Each row is a point on a tangle of strands that fork, close into loops and nearly touch. The rows are in no order.
Two points are linked if the straight distance between their rows is under 68. Some points are linked to none.
J564: [  7 -14   8  -6  27   6 -23 -24   6  16 -36   0  27  -7   9  15  -1  40
  -9   6   8   9  23  15  -3 -22   2  12 -28   2  21 -13 -30   9  25   9
 -22]
J953: [-13  10  14  -9 -24  15  -5   5 -22 -10   4  26  -5   1  12 -26 -27 -12
  -1 -10   3  10   4   6 -28  17 -24  31  14 -17  -2  -9  48 -21  -1   2
  21]
J745: [-10  14  -3   3   8 -15  -1  -1   6 -10  26 -13 -21  11 -10   1   4 -26
  -2   2 -13 -18 -26 -13  15   1  12 -25   7  15 -13  27 -21   3 -31  -6
  -5]
J754: [-18  21  22  11  23  -7 -29 -15 -37 -12 -12  14  -3  11 -22  11 -43  12
   1 -15 -22 -16   5   7  -9   5  -9  30  -1   4 -17  14  -3 -10 -18  19
 -31]
J998: [  2   2  -8   0  36 -17 -19   4  -2  15 -24   6  -4  12  -2  18 -14  16
  -7   5  -2  -7  -2  18  12 -13  11   2 -20   2  14  12 -28   8  -8   1
 -19]
J922: [ 12 -12  -3   4 -47  23  15   4  10 -15  16 -24  15 -10  -2 -32  28  -4
  -5  23   3   5 -10 -20  20   0   5  -9  41   6   7   2  -4  13   2 -21
   8]
J519: [  2   8  -7   6  26 -28 -22  50 -21  23 -11  32 -28  22  -8  27 -29  -5
   3   8 -12   0   5  11  -7  -4 -15  24   1 -10   3  16   5  -7 -15  11
  11]
J347: [-19  23  20   3  18 -11 -21 -25 -31 -16 -12  -5   1  15 -24   9 -42   9
  -9 -19 -26 -20  -4  15  26   0  10   9   2   9 -13  22  -7   2 -30   1
 -38]
J187: [ -3   1   6  27 -31  -7  30  -3 -30 -35  32   2  -4 -22 -14  -5  -4 -28
  15  -8  -1   0  -9 -28 -29  23  -7  -7  42   3 -17  -2  17  -2 -17  15
   3]
J440: [  9  -8   4   0 -13  13   3 -11  -5   1 -11  22  12 -18  17  -1   2   1
   7 -10  17  10  11  -1 -44  -1 -12  16  -4 -11   1 -25  16 -18  28  16
   4]
J14: [ 32 -23 -10  24 -38  -9   4  17 -13   1  -7  -8  19  -3 -25   2   7  -7
  -5  31   8   6  -8 -24   4 -12 -14   0  42   0  22   9 -36  26  -4  -9
  -9]
J532: [ 23 -14 -11  -5   2  -5 -14  54  -4  32 -23  18  -6  19   5  21  -9  18
 -17  23  11  16  11  14  -5 -25 -10  12  -1 -22  36  -4 -13  14  10 -23
  13]
J866: [  1   8  -3 -16  -5  19  19  18   5  -9 -18  18   9  10  29 -20  -7  17
  -7 -16   8  13   7  31   8   8  10   6 -12 -25   8 -25  48 -10  17 -12
  13]
J794: [  3   5  -3  -4   6   8   2   2  -6  -6 -29  19  13  12  16  -6 -16  29
  -6 -10   9   9  10  28   6   2  10  13 -10 -19  11 -17  22  -2  15  -4
  -8]
J170: [ 14  -8   1   9  -6   3  -9   0 -18   3 -33  18  20   4   1   3 -14  30
  -8   1  12  10  14  13 -14 -11  -2  23   4 -15  19 -14  -4   2  18   0
 -15]
J84: [ -6  -3  14   7 -11  -4  22 -51 -12 -30 -12 -33  34  -9 -24  -6 -12  15
 -10 -31 -16 -10   2   9  50   3  24  -7  11  16 -12   4  -1  19   0  -5
 -51]
J895: [-24  40  14  -2  24 -16  -3  11 -32 -14  -9  21 -16  21  -4   0 -43 -10
  11 -22 -20 -14  -6  11   2  13   7  17   3  -4 -22   9  38 -20 -22  18
  -7]
J891: [ 26 -18 -11  12 -39  -1  28  55 -38  -4 -32  14   5   4 -11  17 -26   9
   3   4   9  14   7   3   3   7  -5  14  36 -28  13 -20  33  10  -3  -9
  16]
J425: [ 11  -7  -3 -11 -23   6 -23  22   7  34  15   0 -14   3  -7   0   7  -7
  -6  28   8  16   2 -11 -26 -17 -26   4  13  -5  19   1  -8   2  11 -24
  30]
J467: [ -4  13   6  11  -4 -16   5 -15 -24 -19  -8  -9   7  11 -22   1 -27   3
  -5 -12 -10 -15 -13   4  25   3  17  -4  17   7 -11  11  -3   8 -22  -4
 -33]
J829: [ 12   4 -22  14   2 -20  24  37 -13   2   6   4 -24  -5 -12  31   2 -22
  12  -1  -3  -9 -17 -13   0   9  12 -20  14  -1  -9   6  -6   4 -25   6
   3]
J246: [ 11   2  -6  21  26 -29  -4  21 -19   8   3  25 -23  -5 -18  39 -12 -14
  13   1 -10  -5   1  -8 -35   2 -10  10   5   4  -8   8 -11  -7 -11  30
  -6]
J688: [ 14 -17   0   2  -6   0  24 -35   8 -12 -30 -27  52 -12  -9  -7   7  32
  -9 -10  -1   7  14  12  51  -5  27  -2  -3  10  21  -6 -14  31  17  -3
 -45]
J906: [-11  10  18  21   2  -9 -31  -7 -42 -10  -1  23   0  12 -26   5 -42   5
   1  -3 -16  -5  13  -3 -27   5 -32  44  14   0 -11  12   0  -8 -11  19
 -15]
J225: [ 19 -17 -10   1 -30   5  15  55 -19  11 -12  21 -14  -9  -3  20  -8  -6
   1   7   9  17   8  -2 -15   4 -14  14  20 -25  12 -11  23   2  -6  -7
  30]
J919: [  4  -7 -11   2   1   7  36  -6  14  -8 -15   5  14 -10  22  -8  17   9
   8 -18  12  -4   5  12   6   9  20 -14 -18  -9 -10 -22  22  -9  24   7
  -4]
J119: [  3  -7  -1   8 -13  12  45 -18  -3 -25 -21  10  29 -20  20 -14   4   4
  13 -28  15  -6   8  14 -13  16  12   0  -3 -10 -18 -31  40 -14  28  19
  -9]
J962: [  6   2 -15  -7 -28  27  41  35   5 -16  -5  -4   1  -5  18 -20  11   4
   0  -7   7   3   0  14  22  17  16 -11  11 -21  -3 -20  46   3   1 -25
  27]
J198: [ 22  -4 -22 -10   7   8  16  26  36   4  -7 -26  11  10   7  -9  29   7
 -16  21  -1   3 -11  11  54 -14  24 -22  -7   3  26   9 -12  28  -2 -30
   6]
J321: [  3   4   1  18  -1 -11  -4  -8 -26 -10 -16   6   7   4 -15   6 -20  10
   1  -5  -1  -8  -1   2  -3   2   3  12  14   1  -4   3  -9   4  -7   8
 -28]
J292: [  1   2   0  28 -23  -9  41 -14 -24 -33   8  -2  12 -18 -12  -1  -6 -13
  15 -19   2 -11 -10 -15 -12  17  14 -14  33   6 -25 -10  12   2  -6  15
 -20]
J755: [ 24 -20 -15  11 -34   0   4  37  -8   8   8  -2  -9  -6 -16   9  11 -13
  -2  28   4   9  -7 -23  -5  -4 -16  -3  35  -6  15   4 -16  14  -9 -15
  18]
J211: [  8  -3  -5 -20 -26  34  25  35  12  -4  -7   8  -2  -8  29 -17  13   6
  -7  -7  11  15   6  13  -1   3   5  -2  -3 -26  12 -29  42  -5  14 -25
  32]
J250: [ 26 -18  -9   5 -28   3  -1  40 -16  10 -28  11  14  13  -3   5  -9  22
 -17  21  13  16   7   8   6 -15  -7  12  21 -21  33 -11  -5  16  12 -22
   1]
J412: [ 17 -15   9   6 -29   3 -20 -16   3  19   1 -10  30 -10 -11  -5  14   6
  -5  27  13  12  10 -21 -17 -18 -18  11  22   3  21  -2 -37  18  16  -3
  -8]
J894: [ 24 -14 -11  -6  -1   7  13  12  15  11 -27   0  27   0  20   5  20  30
 -12  11  19  15  13  12   9 -18  19  -8 -10 -11  28 -21 -12  15  29  -9
  -7]
J543: [-14  13  16   8 -27   9   3  -6 -39 -29 -15  12  15  17  -2 -30 -40  11
  -1 -15  -2   2   3  10   5  20  -3  26  29 -14  -8  -7  43  -4  -7   2
 -10]
J509: [  8 -10  15  -8  15   7 -34 -28   6  29 -21   4  19  -9   7  16   2  30
  -1  11  14  10  26   2 -37 -26 -19  21 -25   0  14 -17 -24   0  36  11
  -7]
J964: [-26  12  16 -12  -6  13 -39 -12  -4  -5  19  -7 -12  31   1 -37 -19   3
 -17  10 -10   3  -2   5  15   5 -13  21  12  -2   2  23   5  -1 -17 -24
  13]
J639: [-27  17  23   7  -9   1 -15 -39 -15 -28  39 -13  -8   7 -11 -19 -11 -14
  -4  -8 -13 -11  -5 -20  -6  16 -10   6  16  15 -23  22  -7  -8 -23   2
  -5]
J883: [  7   0 -11  17   4 -19  18  -5   5  -7  28  -4 -12 -21 -10  21  23 -25
  16   1   2 -11 -14 -28 -20   3   6 -30   5  14 -14   4 -27  -1  -9  16
  -4]
J692: [ 11 -11  -5 -17   5  10  -9   3  39  13  -3 -22  17   6  12 -14  28  12
 -14  25   2  11  -4   4  31 -21  11 -12 -10   3  27   4 -20  24   8 -20
   4]
J619: [-10   5  -4 -10  43 -14 -11 -14  20   6 -16 -11  -2  10   3   8  -3  13
  -8  -6 -12  -8  -5  21  37 -10  20 -15 -34  12   5  15 -22   8  -9  -1
 -18]
J633: [ -5  -6  12   3   1   6   0 -49 -11 -22 -19 -18  30 -14 -11  -2  -8  26
  -6 -23 -11  -6  13   7  29   2  12   3  -4  13  -8   2 -15  10   6   9
 -43]
J427: [-26   6   0  -4  25 -12  25 -18  23 -15   4 -10  -6   8   4  -5   8   0
   1 -29 -12 -24  -8  17  33  10  23 -28 -34   9 -28   2  17 -16  -1  10
 -14]
J102: [ 24 -12 -11  14 -20  -2  18  29 -32  -1 -35  19  14   5  -3  11 -19  19
  -1   2  14  10   8  11  -4  -1   2  16  21 -22  16 -18  15   7  11  -2
  -6]
J310: [  3 -10   0 -23   5  18   9   8  38  15  -2   5  -3  -5  38  -7  28   7
  -1  -4  18  13  10   9 -10  -8   1 -14 -39 -11   6 -28  19 -13  35  -2
  26]
J219: [ -9  -5  -3 -17  10   7 -12 -14  34   8   6 -13   1   6  16 -17  23   8
  -7   8   2   4  -2   5  18  -9   7 -12 -21   4   3   2  -9   2  10  -7
   7]
J494: [ -5   4   3  13  -2 -12 -22   6 -24   2   0  18  -8  13 -13   3 -24   1
  -2   6  -6  -1   2  -4 -13   1 -18  24  15  -3  -1  10  -5  -3 -10   5
  -7]
J602: [-14   7  15 -20 -16  25 -18  -8   0  -3   2  15   0  12  23 -34 -13   9
 -11 -10   6  16   7  14 -17   4 -16  23  -3 -17   4 -13  35 -15  15 -12
  19]
J579: [ 19  -2 -27  13  -5  -4  57  29  -9  -5 -16  -3   2 -13   4  20   7  -7
  18 -14  16 -11  -4   5  16  14  31 -22   6 -11 -10 -21  21   7   3  -4
   1]
J641: [ -4  -1  -1   6 -18   8  14  -9  -4 -12  18   8  -2 -16   7 -11  10 -14
  13  -5   7   3  -3 -16 -25  14  -5  -3  12  -2 -10  -9  11 -12   4   7
  12]
J500: [ 13  -5 -15 -13 -12   5 -11  26  22  37  28  -9 -23 -11  -5  13  29 -19
   5  32  10  12  -5 -20 -25 -11 -16 -16   5   2  13   3 -16   2   4 -20
  40]
J243: [  6  -5  18 -14 -33  19 -18 -20  11  21   8  -1  16  -9   7 -15  14   9
  -2  10  18  18  16 -14 -38 -11 -21  10   4   0  13 -18   0  -2  35  -6
  12]
J229: [ 21  -2 -21  -1  -8   3  10  31   6   1 -12 -11   2  11   0  -4   8   5
 -10  17   6   4 -11   8  36  -6  16 -12  12  -8  21   4 -10  21  -6 -25
   2]
J139: [ -6  15   1   2  56 -13  -6  -6  -4   2 -23  15 -14   5   1  30 -17   8
  14 -18  -9 -19  -1  21  -8  -4  19   1 -40  13 -15  -2  -4 -20  -5  28
 -23]
J245: [ 21  -8  -3  17 -24  -5  -7   6  -6  -4 -10 -18  17  10 -23 -10   0  -7
 -12  26  -1  -1 -18 -14  28 -12  -5  -2  32   6  24  21 -34  31 -17 -20
 -11]
J527: [-10   9   4  -3  -4   1 -27   5  -6  -7  -1  -9  -6  31  -8 -25 -22   4
 -18  12 -10  -2 -11  10  35  -1   1   8  14  -1  12  25  -6  12 -25 -24
  -3]
J161: [  0   6  -5 -25  -3  16 -21  40  16  24   9   4 -25  17  15 -11   4   4
 -13  21   4  13  -4  12   1 -10 -11   3  -3 -16  20   0  12  -2   1 -35
  37]
J730: [ 18  -9  -8  -5  -1   0   7  46 -11  20 -17  32 -14  -9  11  28  -9  -7
   3  -4  10  14  10   9 -31  -1 -10  19  -3 -24  12 -13  23 -10   7   5
  25]
J289: [-21   7   6 -19  37   0 -36 -17  18   4  -5 -17  -8  21   4 -10 -12  11
 -18   0 -18   0  -5  21  43  -8   3  -2 -26   8  11  29 -18  14 -21 -17
  -8]
J635: [-15   9   6   9 -19  -4 -11  -7 -13 -16  44 -11 -19  10 -16 -20  -5 -26
  -1  13  -8  -2 -14 -24  -6  15 -13  -1  32  12  -9  20  -7  -4 -27  -9
  11]
J326: [  0  -4  15   0 -12   9 -17 -42   7   8  11  -4  20 -17   0  -5  16   8
   8   5  14   6  15 -21 -31  -3 -16   8  -1   9  -2 -10 -18  -2  25  14
  -2]
J996: [ 11  -5 -12  -1  20  -7 -10  26  -3  28 -14  26 -14   2  12  28  -2   2
   3   6  10   6   4   8 -28 -11  -7  12 -15 -11  11  -8  -3 -10  10   8
  11]
J670: [-10  11  18  18  -3  -6 -18 -18 -33 -14  19  19  -6  -4 -17   1 -25 -13
   9  -6  -9  -1  10 -13 -49  15 -33  33  16   2 -12   3  10 -17  -5  24
   0]
J214: [-35  -7  12 -21  -8  23  -7 -32  26 -18  24 -26   7  14   9 -50  18  13
 -16  -9 -13   5   6   5  37   9   2   8 -11   9  -7  10  22  -3   6 -12
   7]
J659: [-12   2  18 -27 -24  30 -16 -18  21   5  20  -4  -1   7  23 -42  12   5
 -10   2   7  17   9   2 -14   0 -14   8  -7  -3   3 -12  29 -14  24 -19
  29]
J417: [-13  -8  25  -5   0  19 -28 -55  -7 -13  -6 -25  29 -14  -6 -11  -3  22
 -11 -12 -12   4  17  -5  25   2  -9  13  -1  12   0  14 -25  17   6   5
 -30]
J181: [  1   3  -7 -20 -10  16   4  33   8  17  13  15 -28 -11  17   5   7 -20
   6   2   8  13  -3   0 -23   5 -11   0  -9 -17   4  -9  28 -15  -4 -13
  47]
J915: [ -3   0  -4 -21  24   6  -9   3  29  28   2  12 -20  -3  32  12  15  -7
   8   1  17   7   3   8 -30 -10 -10 -10 -44  -2   0 -19  10 -22  24   8
  32]
J660: [ -8   7  13   1 -18   2 -11  -4 -22   0  23  26 -12 -11  -5  -5 -23 -25
   7  -3   0  12   9  -7 -55  18 -39  32  15  -5  -3  -5  32 -23   0  15
  25]
J428: [  7  13 -18   9  27 -32  12  23  -5   5   1   2 -24   6 -12  34  -3 -19
   6  -3  -9 -21 -22  -3   9  -4  24 -25  -3   9 -12  13 -19   2 -27   7
 -12]
J893: [  8   7  -9  19 -10 -11  48  -1 -19 -19 -12  -4  11 -11  -7   7  -8  -5
  17 -23   7 -16 -10   4   8  15  29 -17  16  -2 -24 -16  23   1   2   5
 -23]
J552: [ -8  -7 -12 -14  34  -7   5  -6  43   6  -1 -18  -3   7  13  -2  25   5
  -5   2  -4  -8  -7  12  41  -9  21 -31 -40  13   1   9 -15   5   2   0
  -4]
J735: [ 13   7  -2  17  36 -14  17  16 -29  -4 -26  30  -5 -10 -12  36 -23  -9
  24 -16  -5  -8   5   9 -44   6   6  22  -5   2 -14 -12  14 -22   0  46
 -21]
J280: [ -5   2   5 -24 -21  23   2   2  19  12  22   4 -16 -12  22 -20  15 -18
   4  -1  11  14   2  -4 -30   6 -14  -4 -12  -4  -3 -14  30 -23  15 -13
  44]
J584: [  2  -2   0   9 -18  10  27  -9 -18 -20  -4  18  11 -25  12  -7  -4 -12
  15 -19  12   1   2  -3 -34  17  -4  10  11  -8 -12 -21  29 -14  12  21
   0]
J665: [  2  11   1  16  36 -12   7 -11 -15 -11 -11  17  -6 -11  -9  30  -9  -4
  22 -18  -6 -17  -2   1 -34   1   9   3 -18  13 -21  -6  -6 -20  -2  38
 -24]
J475: [ -7  14 -14  -1  26 -23  -9  36  -1  16  26  13 -46   5  -3  26  -1 -30
  13   6  -9  -5 -16 -11 -12   8  -6 -12  -4   3 -10  18  -3 -10 -29   8
  22]
J155: [ -8   6  -7  -6  10   0  -8   4   7   1   0   6 -11  12  11  -9   0   1
   0  -1   0  -3  -6   7   9   4   7  -3  -9  -5  -3   5   3  -4  -5  -4
   4]
J19: [-14  23   2   9  24 -27  -5  13 -14  -6  36  15 -39   1 -12  21  -9 -36
  15  -6 -17 -10 -12 -17 -26  12  -9  -5   4   7 -19  16   4 -16 -31  22
  10]
J354: [-17  -1   1   9  -3  -7  36 -22  23 -23  27 -17  -1 -11  -1 -12  30 -20
   8 -20  -8 -24 -11 -14  12  13  16 -39  -6  17 -34   3   2 -13  -2  10
  -8]
J981: [  6  -1 -20 -15  -6  17  32  41  13   7  -1  11 -20 -17  25  11  19 -16
  12  -9  14   1  -1   4  -8  10   8 -13 -18 -21  -4 -19  27 -11  -2  -7
  42]
J775: [ -8 -21  10 -10  -3  10  -1 -39  33  -2   1 -28  32 -13   6 -16  32  17
  -2  -2  -1   3  12  -8  30  -7   7  -9 -19  16   3  -3 -17  16  20  12
 -17]
J205: [ 15 -13  -8  -5  23 -12 -23   6  17  41 -10  -2   2   0   5  22  16   3
  -4  28  14   5   3  -3 -16 -28  -7  -3 -15   3  21   3 -42  13  12  -2
   4]
J455: [ -5   2  -6  18   3 -11  38 -12   7 -21  24  -2  -6 -24   1  10  23 -25
  22 -16   1 -19 -11 -19 -18  13  11 -35  -5  12 -28  -8  -2 -12  -2  23
  -5]
J776: [-10  -3   3  10  -9  -6  32 -32   8 -26   5 -19  16  -9  -8 -11  13  -1
   4 -22  -7 -17  -6  -3  22  10  22 -23   4  13 -25   1   2   2   1   5
 -27]
J809: [ 20  -5 -25  -2  -6   8  44  41  -1   3 -24  10  -1 -12  19  21  10   1
   9 -11  20   2   5  12   3   6  19 -12  -6 -23   5 -26  23   0   7  -6
  20]
J247: [ -9   7  -1 -30  11  11 -38  11  29  26  16 -12 -20  23  13 -20   8   2
 -16  30  -1  10  -8  10  11 -17  -9  -1 -10  -1  18  14  -4   5   0 -34
  30]
J101: [-29   9  16  -9 -16  17 -22 -34   5 -13  39 -19  -8  16   2 -41   0  -9
  -7   2  -7   3  -3 -12   4  16 -12  12  10  13 -15  19   5 -11 -11 -14
  15]
J839: [-12  -3  20   2  -9  16 -17 -54  -3 -15   5 -11  22 -16  -1 -13   5  15
   1  -9   1   1  14 -14  -6   6  -9  12   0  11 -13  -2 -14  -1  14  15
 -17]
J209: [  9 -11   1   0  21  -8 -21 -23  17  22 -11 -11  17 -13   3  15  18   8
   2  16   8  -1   4 -11  -4 -19  -1  -7 -16  13  12   2 -49  13   9  12
 -13]
J146: [-40 -15   5 -19   4  10  16 -31  32 -21  13 -31  16   9   2 -37  20  20
 -13 -23 -19  -2   6  12  55   9  10  -5 -27  12  -5   7  22   1  10  -4
 -13]
J955: [  4  -2  -6  -4 -38  22  -3  16  10  -4  32 -19  -9   1   0 -29  19 -15
  -7  30  -2   3 -14 -19  12   2  -6  -4  35   6   6  12   2   4 -11 -30
  31]
J521: [  4  -4  -4   1  38 -19 -37   2   2  35 -13   6  -6   7  -6  25  -8   7
  -3  20   1  -3   4   6 -16 -24 -15  13 -20   5  13  13 -42   9  -2   2
  -6]
J674: [-10   1  17 -11   1   8 -41 -39  16  16  19 -30  11   2  -9 -14   9  -5
  -7  21  -4   2   2 -17   7  -7 -22   4   1  19   9  25 -35  19  -7 -10
   1]
J74: [-17  12  14  -7  23  -6 -30 -26   1  -3  -4 -24  -3  14 -14  -2 -21  -3
 -19  -7 -28 -12 -13   8  44  -9   3  -4  -8  18   6  39 -32  18 -37 -14
 -22]
J322: [  8   3   2   7 -15  -4  -3   0  -9 -16 -12 -23  12  25 -24 -20 -20   0
 -19  14 -12  -4 -20   4  53  -3   9  -4  26   8  18  26 -12  28 -27 -29
 -19]
J129: [ -4   2  -3   7 -24  -1   2  20 -12  -5  42   2 -29  -7 -13  -4   3 -31
   7  14  -3   6 -10 -26 -16  18 -18  -4  28   2  -4  12   7  -5 -24  -8
  34]
J936: [-35   4   8  -8   6  -1  21 -29  13 -27  12 -20   3  13  -3 -26   1   7
  -9 -33 -20 -18  -4  16  45  16  22 -13 -15  10 -26  10  28  -8  -5  -4
 -16]
J272: [ -3 -20  12 -16  12  16 -12 -38  26   6 -18 -14  35 -10  19  -3  16  39
  -9  -4   5  15  24   8  17 -17   3   2 -32   4  13 -18 -12  10  31  13
 -17]
J541: [ -3  -6   6   6  27   0   0 -38  10  -6 -21  -6  17 -16   4  14   7  23
   8 -14   1  -9  11   2   3  -6  13  -6 -31  15 -10  -9 -22  -4  16  27
 -30]
J779: [ 19 -20  -7  24 -31 -14   5  33 -24   1  11  16 -11  -6 -25  18 -10 -17
   5  17  -1  11   3 -20 -21   8 -24   8  38  -8   3   5  -2   6 -11   5
  14]
J759: [ -3  -6  13  -5  22  -1 -26 -49  26  20  13 -29  15 -20  -1  15  26  -1
   8  14   4  -5   7 -23  -4 -13 -12 -18 -26  28  -4   3 -48  12  10  26
  -9]
J433: [  2   9 -19  -9   5   3  28  21  16 -11  -6 -12   2  19   6 -15   5  12
  -8  -5  -1  -3  -8  25  53  10  30 -17  -6  -8   2  -3  26  11  -1 -26
   0]
J186: [ 14  -5  -2 -22 -10  16  -9  54   6  24 -13  16 -15  14  16   5  -5  15
 -17  12  11  20   9  15 -11 -17 -11  11  -3 -28  32 -15  15   2  14 -35
  28]
J312: [-23  22   8   5  18 -20 -11 -15  -1 -14  45  -5 -31   6 -11   6  -1 -31
   6  -4 -15 -16 -18 -20 -11  10  -3 -17   0  17 -23  21 -15 -12 -31   9
   1]
J927: [ -9 -11   8   5 -11   8  18 -40  28 -10  18 -11  18 -23  12 -16  37  -4
  14  -7   9  -4   7 -22 -10   9  -2 -19 -15  13 -21 -16  -2 -13  25  24
   0]
J538: [-17  16  -1  -1  27  -7  34  -3  10 -16  -6  10  -9   0  16   2  -5 -12
  16 -35  -6 -26  -8  19   8  20  19 -18 -31   0 -31 -11  38 -27   0  21
  -6]
J175: [ 19 -12   1  35  -1 -34  -5  24 -29   1  14  25 -18  -6 -35  30 -19 -19
   9  10 -16   5  12 -17 -36   7 -29  15  28   1  -7  12  -8   1 -13  26
   1]
J262: [-16  23 -11 -12  42 -16 -12  33   2  14   5  20 -40  16  14  18  -9 -17
  12  -7  -8 -10 -14   9   1   5   7  -8 -23  -3 -12  10  10 -19 -21  10
  17]
J828: [ 28 -12 -10  29  23 -24   9  30 -26  14 -23  34  -6  -9 -17  48 -14  -4
  14   1  -5   1  14   1 -43  -4  -4  23   5  -1  -1  -5  -6  -7   5  34
 -11]
J642: [  2  -6  18   6   3  15 -30 -41 -12   8 -14   4  26 -18  -5  12  -2  26
   4   1  10   5  24  -7 -39 -10 -24  29 -11   4  -1 -12 -22  -4  28  20
 -18]
J305: [-22  27   3 -10  24  -8 -20  21 -14   4   2  24 -28  23  10  -2 -26 -10
   4  -9 -10  -5  -7  11  -2  11  -5  15  -6  -9  -9  12  26 -20 -20   6
  13]
J516: [  0   4 -18   3  -9  -1  20  32  -1  -5  24  -5 -28  -5  -2   4  12 -27
  10   5  -2  -5 -19 -18   5  15   6 -22  17  -1 -13   8   5   0 -27  -8
  23]
J324: [ 23 -17  -2   0 -17   6  -1  -5  11  11 -16  -9  31  -7   6  -5  22  17
  -6  17  14  12   7  -6   4 -17   8  -1   9  -3  23  -9 -27  20  21  -4
 -14]
J903: [  6  -7   1 -11  21   3 -16  -7  15  26 -15  13  -1  -2  22  15   8  15
   3   7  18   9  12   6 -32 -19  -7   6 -31  -4  11 -19  -8 -11  28   9
   8]
J348: [ 10  -9   9  -1 -41   9 -18  -6   1  23  19  -5  10  -9 -12  -8  13  -3
  -1  25  13  18  11 -24 -37 -11 -29  11  26   3  17  -4 -12   4  20 -13
  17]
J85: [  1   2  -4 -14 -12  15 -25  13  24  14  27 -21 -14  13   0 -26  18 -12
 -14  36  -4   4 -15  -9  15 -11  -9  -3  16   7  15  21 -11   9  -9 -35
  28]
J442: [ -7   3   9  13   1 -17  39 -46  -4 -25  -5 -26  26 -12 -26   9  -4   4
  -1 -36 -16 -26  -7  11  35   2  34 -22  -1  17 -34  -6   5   0  -1   6
 -47]
J637: [ 13  -8 -18   7  -5 -10   5  18   8  15  26  -1 -19 -18  -7  18  26 -25
  11  19   8   5  -9 -27 -22   0  -7 -18   9   5   2   4 -23   3  -5   1
  19]
J530: [-12  26   2   1  29 -10  17   5 -17 -15 -15  20  -7   3   8   9 -26  -8
  19 -28  -7 -18  -4  18  -8  13  17   5 -15  -4 -23  -8  35 -23  -5  25
 -11]
J434: [-12   4  18   1  12  -2 -38 -33  -2   2   6 -23   5   5 -17  -2 -11  -7
 -14   8 -17  -7  -6 -11  19  -8 -16   6   2  17   6  36 -46  21 -24 -10
 -16]
J967: [  6  -1 -11   4 -19   5   8  14  -3  -5   0   0  -2   4   1 -12   6   0
  -2   7   4   3  -9  -1  12   4   8  -7  18  -8   3   1   1   6  -5 -12
   2]
J23: [  7 -15 -10  -7  12   4  26  -7  27  -1 -23  -3  26  -2  22  -4  22  31
  -4  -9  13   7  13  20  22  -6  25 -13 -30  -5   9 -23   6   3  32   2
  -9]
J653: [  0  17 -10   0  25 -28   1   8   7   3   3 -13 -16  15 -14  19  -5 -20
  -6  -1 -16 -22 -29   6  35 -10  25 -30  -7  15  -5  29 -26   9 -35  -9
 -17]

How many points has the smallest loop of links through each point below? Write none if it is on no loop.
J754 -> 6
J198 -> 6
J521 -> none
J427 -> none
J243 -> 15
J584 -> none

A piece is two or more points that can be reached from each other along the links. Count, over all rows, the pieces, the separate loops (a circle has one, a figure eight two, a Y none), the forks (points with three links) and the tips (points with one).
pieces -> 4
loops -> 3
forks -> 9
tips -> 11
